Points on a hilly landscape, in no order, each with its height.
From any point a ball takes the steepest step (drop divided by distance) to one of its 2 nearest points. It stops when none of these is lower. Distance is the straight distance between rows; heights are no part of it.
k_757: [ 15 -41   8  -1  46  47  23 -17  10 -19  -3  21 -24   4 -16  36  13  -5
 -16  31 -10  -4   2   4]  height 5.26
k_19: [-27 -28  14 -42   1  27  58 -18  10  -4 -32 -26  44  30 -33  28   4   2
   5   9 -41 -22   2  -2]  height 2.47
k_885: [-10  -2  -5  37 -52   2  22 -28  -1   0  41  -1  59  -6 -17  15 -15  30
   2  27  17  -8  41 -12]  height 4.75
k_6: [ 43 -38 -19  -6 -36 -21 -33 -12  13   2  11  13 -64 -40  24 -16  14 -29
  23  36  -4   1 -38   1]  height 3.78
k_713: [-13  19  -6 -16 -62 -42 -49   7   5   5   6  -8  28 -19  14 -11  -2  -9
  11  23  39  -6  13  -5]  height 2.88
k_427: [-51  22  21  -6 -11   3   7   3  16  12  -1   8   3 -13 -37  -6 -53  -8
 -25 -45  -7 -41 -21   5]  height 6.37
k_849: [  8  14  -6  -4  28  35 -17  45   7  44  -6  14 -28  43  -5 -25 -30  -4
 -63 -28 -28   8  -1   2]  height 3.61
k_641: [ 37  14 -22  43 -64  -7 -19 -15  21  -8  46  11   1 -47  -5   3  22  20
  -6  47  27 -18  14  -2]  height 4.07
k_703: [ 13 -20   2 -50   9   5   2 -16  -5  -7 -33   7  -6   8  29   5  24 -32
  40  39  19  28  18  27]  height 6.67
k_14: [-21  29 -16  -5   9   3 -23  20 -12   1  -8 -17   8  43  30 -17   8   7
 -20 -28  26  14  14  20]  height 7.16
k_75: [  4 -16  22  30  28  -7  -8  43  10  23  22  -6 -10 -16 -25   2   9  -9
  -7   7 -22 -13 -27 -32]  height 4.78
k_185: [-10 -53  34  38  29   0  10   3  12  -6  -1  -5  10   3  17  24  23 -10
  11  12 -26  23   3  -5]  height 6.17
k_392: [-20   1  21  30  -3  -3  14  32   6  12  21 -19  32   5 -36  23  -7   8
   7   8   6 -29  -2  -3]  height 2.69
k_117: [-17  19  16 -20  12   9  30  -5   8   3  -1   2  -8 -13 -59  16 -31  -5
  -1 -20   4 -50  -6   4]  height 6.65
k_526: [-39 -16  -3 -27  -4  32  43 -48  20  -8 -39  10  17  37 -20  30 -35  23
 -18 -21 -27   3  -8   9]  height 4.00
k_755: [ 16 -14  -3   4  12   9 -11  -5   1 -19   8  -4  -6  -3  24   3  45 -11
  -1  49   0  13   8  -4]  height 5.84
k_951: [-19   2   8 -48  19  15  26  28 -32  -5 -26 -22  24  10 -14  11  17 -29
   8  18  33 -20  20  16]  height 2.66
k_491: [  9 -17  20  -7   4  22  43  -3  29  -1  21  -2  33 -22 -36  33  -9 -20
   9  36 -27 -41 -14  14]  height 4.13
k_373: [-41  -4  24 -11 -33 -17  13   1  37  27   7  -6  33  -7 -44  10 -56   3
 -11 -12 -17 -46 -29   8]  height 6.64
k_345: [ 30 -27 -29   7  13  10 -16 -31  12 -22  -6   6 -39  -2  40  -6   3  -6
   8   9   7  35 -14   9]  height 4.41
k_647: [  8 -25  22  28   1  -2   4  23  28  23  39  -7  33 -23 -41  13  -2   3
   0  39  -8 -33 -12  13]  height 3.45
k_495: [ 17  22 -13  -6  33  23 -11  16  14  47   3  15 -33  55  28 -43 -19 -18
 -34 -60 -16  29   3  20]  height 2.67
k_532: [-12  44   6  -3  27 -22 -13 -22  -5 -65 -13 -36   3   9  32 -17  45  19
  13  -9 -13   9   1   5]  height 5.30
k_829: [ 16  40 -26   0  11  -6 -28  12   7  26  16  12 -31  37  60 -59 -11 -21
 -15 -60   0  25  20  20]  height 1.09
k_732: [ 26 -37  15 -12  20  35  15  -1  32  13  13  15 -11 -13 -37  22   3 -25
 -14  44 -13 -33 -15  17]  height 4.69
k_481: [-32   2  26 -31  42   9   6   3  11   5 -20   6 -11  52   1 -11 -19 -12
 -25 -66 -29  -9  -7  22]  height 4.08
k_659: [ 38  -5   7 -31  -8 -21 -55 -14   7 -22   2   0 -49 -24  46 -17  36 -29
  18  31 -12   9 -28 -14]  height 4.46
k_400: [-16  -7   1  46 -51 -21  -9 -18  10  -6  25  -8  50 -16  13  16  17  23
   8  16   3   7  25 -10]  height 4.21
k_921: [ -4  25 -18   7 -27  -7   6 -10 -11 -18   5 -11  29   5  17   2   0  17
   2  28  36  20  30   5]  height 6.88
k_97: [ 31 -37 -24  22  52  33  -4 -44   8 -30  -7  -2 -37  14  32   3  23 -13
   0 -11 -17  49 -10  13]  height 5.01
k_754: [-28 -12  -2 -17 -35 -23  48 -13 -32 -15 -24 -24  62  26  16   1  20  22
  37  -2   1   9  19 -24]  height 2.37
k_167: [  9  71 -19  16  17  -1 -30  38  -7   0  -3  -2 -30  -6   9 -51  -5  -7
 -33 -39  11   5   6 -12]  height 7.52
k_289: [ -2   3  16   5  25  10 -23  59  -2  45   2  -1  -7  19 -24 -16  -9  -9
 -43  -4 -21 -10 -12 -17]  height 4.23
k_395: [ 23   1 -56  -9  11  14 -23 -33  12  -2 -14  19 -37  11  37 -15 -29   0
 -13 -15  34  34  -6  36]  height 3.64
k_275: [ 17  33  -1 -12   0   5 -28  31 -15   0  -2 -13 -21 -16  -1  -3  31 -24
  -6  38  48 -20  -9  -4]  height 0.99
k_856: [ 51  22 -26   5   7   4 -37  51 -17  46   2  37 -41   3   8 -23 -11  24
 -30 -13 -33  18 -19 -30]  height 6.63
k_362: [ 30  43 -37  38 -42   2 -27 -12   5 -27  30   1 -15 -33   1  -5  24  47
 -25  45  19 -11  -3 -11]  height 4.51
k_896: [ 28 -42  -2   7 -43 -20 -27 -23  18  14  26  23 -32 -42  12   0 -17 -19
  50  34  12   7 -14   9]  height 2.94
k_590: [-15  -9  -5 -40  39   8  32 -13 -15 -34 -43  -1   1  36   3  14  25   0
  17 -23  -3  12  25  24]  height 4.42
k_257: [  8  31 -30 -42 -25   7   3 -32 -13 -28 -13   7   5   7  33  -4  13   7
  17  34  39  28  25  23]  height 6.66
k_712: [ 29  -2   6 -20  36 -15 -50  15  -8  -5 -10  -8 -37   0  43 -31  40 -39
  -3   5 -14  16 -30  -2]  height 5.00
k_900: [  1   8 -12  37  -8  17  10 -16  -2  -6  27  20  -3  -9 -32  26 -37  40
  -6   5  14 -10   3  10]  height 3.17
k_269: [ 12  10 -11  -9 -50 -22  43 -42 -15  -1  32  12  34 -36 -27  10 -50   6
  58  -5  20 -16  28 -15]  height 3.86
k_58: [-32  -9   0 -12  -6 -13 -14  22  -8   8 -19 -28  33  40  27  -3  16   8
 -11  11  21   2   9  18]  height 6.97
k_505: [-14   9  20  21  29 -36 -27  12 -12  21   3  -1 -19 -18  -5 -12 -14 -11
  15 -33  -6   0 -23  -7]  height 5.73
k_893: [-33  -1  42  13  18 -13  -3  24  10  25  -9  -2   3   0 -23  -1 -29  -8
  -7 -39 -11 -24 -16  -6]  height 6.07
k_190: [  3 -49  43  27  35  18  31 -15  17  -7  20   5   0 -37   0  27  24 -21
  25  16 -31  -6  -1  -6]  height 5.76
k_342: [ 18  13 -21  44 -11  -8  -2  21  11  20  39  19 -10 -30 -33  -5 -12  34
  -7  13  10 -28 -17  -2]  height 4.01
k_887: [  3  42  -4 -11 -36 -27  34  -8 -20   3   5   6  17 -47 -29   0 -30  -8
  38 -13  42 -22  19  -2]  height 4.40
k_63: [  8  10  -2 -48 -23 -12  59  -1 -17   0  -3  -4  29 -23 -53  -4 -36 -22
  32 -10  21 -38  20  -2]  height 4.79
k_789: [ -2  -3  10  27 -28 -12  33 -37 -14  -8  31  15   9 -40 -20  15 -23   2
  51  -6  -1  -7   8  -8]  height 2.99
k_76: [-12  59  -8   7   3  12  -8  43 -19   4 -10 -12 -13  24   3 -31   0   3
 -46 -33  37  -7  19  13]  height 7.34
k_744: [ 16 -51  20  37  31  20   6  21   6   8  42  -3 -19 -36  -7  13  31  -7
  -4  31 -27 -17 -24 -11]  height 5.27
k_456: [-15 -17   3  47 -20 -33 -29   5  11   3  11   1  16  -9  13  -2   0  20
   5   0   8  30   6  -9]  height 4.74
k_498: [ -2   0 -24  23 -13   6   5 -48  -6  -6   8  33 -11  -2 -10  17 -45  41
   6  -2  22  36  18   9]  height 1.94
k_396: [-30  15  17  -4 -13  10  56  -1  -9  -5  -9 -33  50   8 -51  25 -19  23
  -7 -32   0 -55  -6 -16]  height 7.09
k_818: [ 37  47 -24  25  11   3 -41  39 -25  20   8   4 -20 -13  15 -32  23  22
 -26 -16 -30  22 -24 -37]  height 6.38
k_760: [-30  38   5 -19 -15   8  34  19 -31 -25 -41 -32  25   8 -17  11  15  -9
  10 -23  24 -31  20   2]  height 1.82
k_553: [-14 -33  17 -44   7  26  50 -43  30  -9 -34  15  17  22 -29  39 -14 -11
   8   1 -42   1  11   6]  height 3.29
k_705: [ 50 -38 -31  16  24   3 -53   3   7  30 -11  14 -36   0  27 -26 -19 -22
  -4  -7 -17  42 -30  -5]  height 7.47
k_270: [ 28  -5  -7   9  32   7 -33  30 -11  11   2  -9 -30  10  17 -13  44 -16
 -18  35 -10  15 -27 -21]  height 5.43
k_69: [-42 -59  32   8   7  -8   5   0  27   2 -27 -20  40  32   9  27   3   4
  14   7 -31  13  -7   5]  height 6.52
k_474: [ 18   7   1  -9  -2  18   9 -32  -9 -37  -1   3 -28 -25  27  14  43 -15
  26  42  16  -1  28   2]  height 6.16
k_895: [ 11 -30   1   4  69  29   7 -23  -2 -37 -13   3 -35  13  -3  26   7   7
 -16 -11 -20  18  -3   3]  height 5.58
k_987: [ -7 -34  17 -27   7  -9 -17   6   3  12 -16   0 -10  -4  18   5   6 -36
  25   8  18  17 -10   9]  height 6.91
k_781: [-34  17  23 -33  11  19  28   9 -13  -8 -40  -3  -1  46  -5 -11  -7 -12
 -32 -58   6 -24  12  31]  height 3.39
k_388: [ -7  22  16  41  38 -27 -36  19  -7  -6  14 -12 -14 -12   7 -13  15  -5
   4 -18 -34  21 -33 -35]  height 5.33
k_925: [ -7  -9  -3 -39 -37  -4  68  -8 -23   1   4 -14  65  -6 -56   4 -27   4
  24   1  -6 -35  32 -18]  height 5.14
k_902: [-30  21  -1   1  30 -13  12 -21 -17 -35 -23 -16  12  16  26   1  24  13
  20 -35   5  12   6   8]  height 4.91
k_817: [-40  22   7 -17 -14  -4  45   3 -38 -18 -45 -13  22  37  -1  -1   0  26
 -10 -50  20 -28   5   6]  height 2.62
k_844: [-36 -16  36  19  -2 -18  19  15  -6 -17   1 -29  33   2 -20  17  18   6
  24  -8  -1 -20   0 -24]  height 3.43
k_766: [-39  -3  -2 -39  29  27  20 -29  21 -14 -32  18 -21  36  -9  13 -31   0
 -35 -48 -30   1  -3  15]  height 4.61
k_245: [ 14  31 -34  27  -3  17  -5 -27  -9 -42  12   8 -40 -24  16  -6  10  36
 -26  18  13   9   5   2]  height 3.94
k_82: [-22  -4  37   9   1 -12  19 -17 -20 -29  -4 -26  21 -25   7  12  40   0
  36   3 -16   5  22 -12]  height 4.05
k_948: [  6   9   8 -29  15  28   7  23 -15   9   7  -5  -3  -7 -26   8  12 -28
  -5  36  27 -25   0  23]  height 2.12
k_996: [ 14  30  -1 -38 -38 -17 -33  -2   1 -23   1 -12   3 -22  18 -11  24 -23
   5  51  42 -15  15  10]  height 2.09
k_327: [-23  -2  -3 -10 -42   2  35 -15   2  11  19 -13  50   7 -31  18 -39  21
  -2  16   6 -26  14   1]  height 5.22
k_340: [-33 -30  25 -20  25  10  -3  21  10  15 -32 -26  26  48  13  14  19  -4
 -20  -2  -1   6  -1  17]  height 6.78
k_376: [ 16  11  -2 -58 -24   7  20 -32 -19 -31 -10  -5   1 -20  16  -4  38 -28
  39  48  19  16  34   2]  height 6.41
k_402: [ 63 -32 -52  20  -3  24 -38   1  16  38 -17  36 -41  21  12 -26 -33  20
 -24 -11 -12  48 -18  -1]  height 7.66
k_280: [  4  31   2  46  27  -2 -18   2  -8 -31  25 -19 -12 -20  22  -4  39  17
 -16  16 -32  21 -21 -34]  height 5.75
k_593: [-26 -19  21 -26 -14  10  49   0 -15 -12 -21 -19  51  29  -7  17  28  -4
  22  15 -11  -2  34 -15]  height 1.33
k_232: [ 29   5  15   1  -4 -34 -46  46  -7  54  12  29 -48 -13   3 -33 -13 -26
  -8 -26 -15   8 -23 -22]  height 7.07
k_557: [ 27 -15  -7  15   9 -29 -60  24  10  32  12  20 -32 -15  29 -29  -5 -15
   4 -15 -23  33 -29 -18]  height 7.27
k_85: [-29   2  21 -33   9  13  62 -21  -2 -20 -13   4  25  -6 -57  27 -26   2
  17 -31 -24 -40   2  -6]  height 6.87
k_515: [ 18   6 -46  40 -22   1 -22 -30  11  -7  18  23 -21  -9  19   4 -16  41
 -17  10  24  30   8   9]  height 3.11
k_382: [ -8  32  -3 -23 -14  -1   2   6 -24   9   0  15 -13 -10 -23 -11 -36  -8
   8 -11  52 -24   4  12]  height 4.87
k_95: [ 31  26 -24  48  30   3 -22  12   1  -4   9  -9 -13   2  11  -4  14  36
 -32   1 -34  34 -21 -40]  height 6.08
k_24: [ 39 -21 -18  -9  -5   9 -32  40  -3  70  16  32 -47 -16  -8 -23 -19  -4
 -24  -5 -23  10 -32 -10]  height 6.85
k_239: [-28  -7   1 -51  29  19  30   0  -7  -7 -43   2  15  65  10  -1   4  10
 -26 -36   2   1  22  41]  height 3.93
k_873: [ 20 -32  19  38 -18 -32   6 -28  13  10  39  23 -18 -55  -5   6 -18  -1
  47   9  -8  -4  -9   0]  height 1.58
k_433: [-27 -42  21  37   3 -38 -32  25  24  21  -5  -4  20  24  19   2 -12  14
   0 -23 -21  33 -14 -13]  height 5.25
k_534: [-25   2 -14   0 -53 -19  -4   3 -20   1 -11 -18  60  29  27   2   8  13
  -1   0  31  16  24   7]  height 7.05
k_835: [ 15  10  -4  25 -65 -47 -47   4  24   5  29  14  25 -34   5  -4   9  11
   9  31  23  -8   6 -15]  height 3.51
k_299: [ 20  23 -45  -1  21 -10 -40  -2   2  12   5  16 -40   9  51 -31  -6   1
 -23 -25   3  29 -10   9]  height 2.70

Where does a ball stop that starts at each point below?
k_58 => k_829
k_705 => k_388
k_534 => k_873
k_703 => k_873
k_402 => k_388
k_987 => k_873
k_925 => k_873
k_85 => k_388
k_895 => k_829

Call two points neighbours if one is among the 2 nearest of the other. Go from one point of each pair to the other, from neighbour to neighbour, staying as low as possible. Name the highest point that can't be avoided.
k_873, k_829 => k_69
k_781, k_498 => k_362
k_498, k_392 => k_342
k_829, k_275 => k_895
k_760, k_275 => k_951
k_873, k_400 => k_327
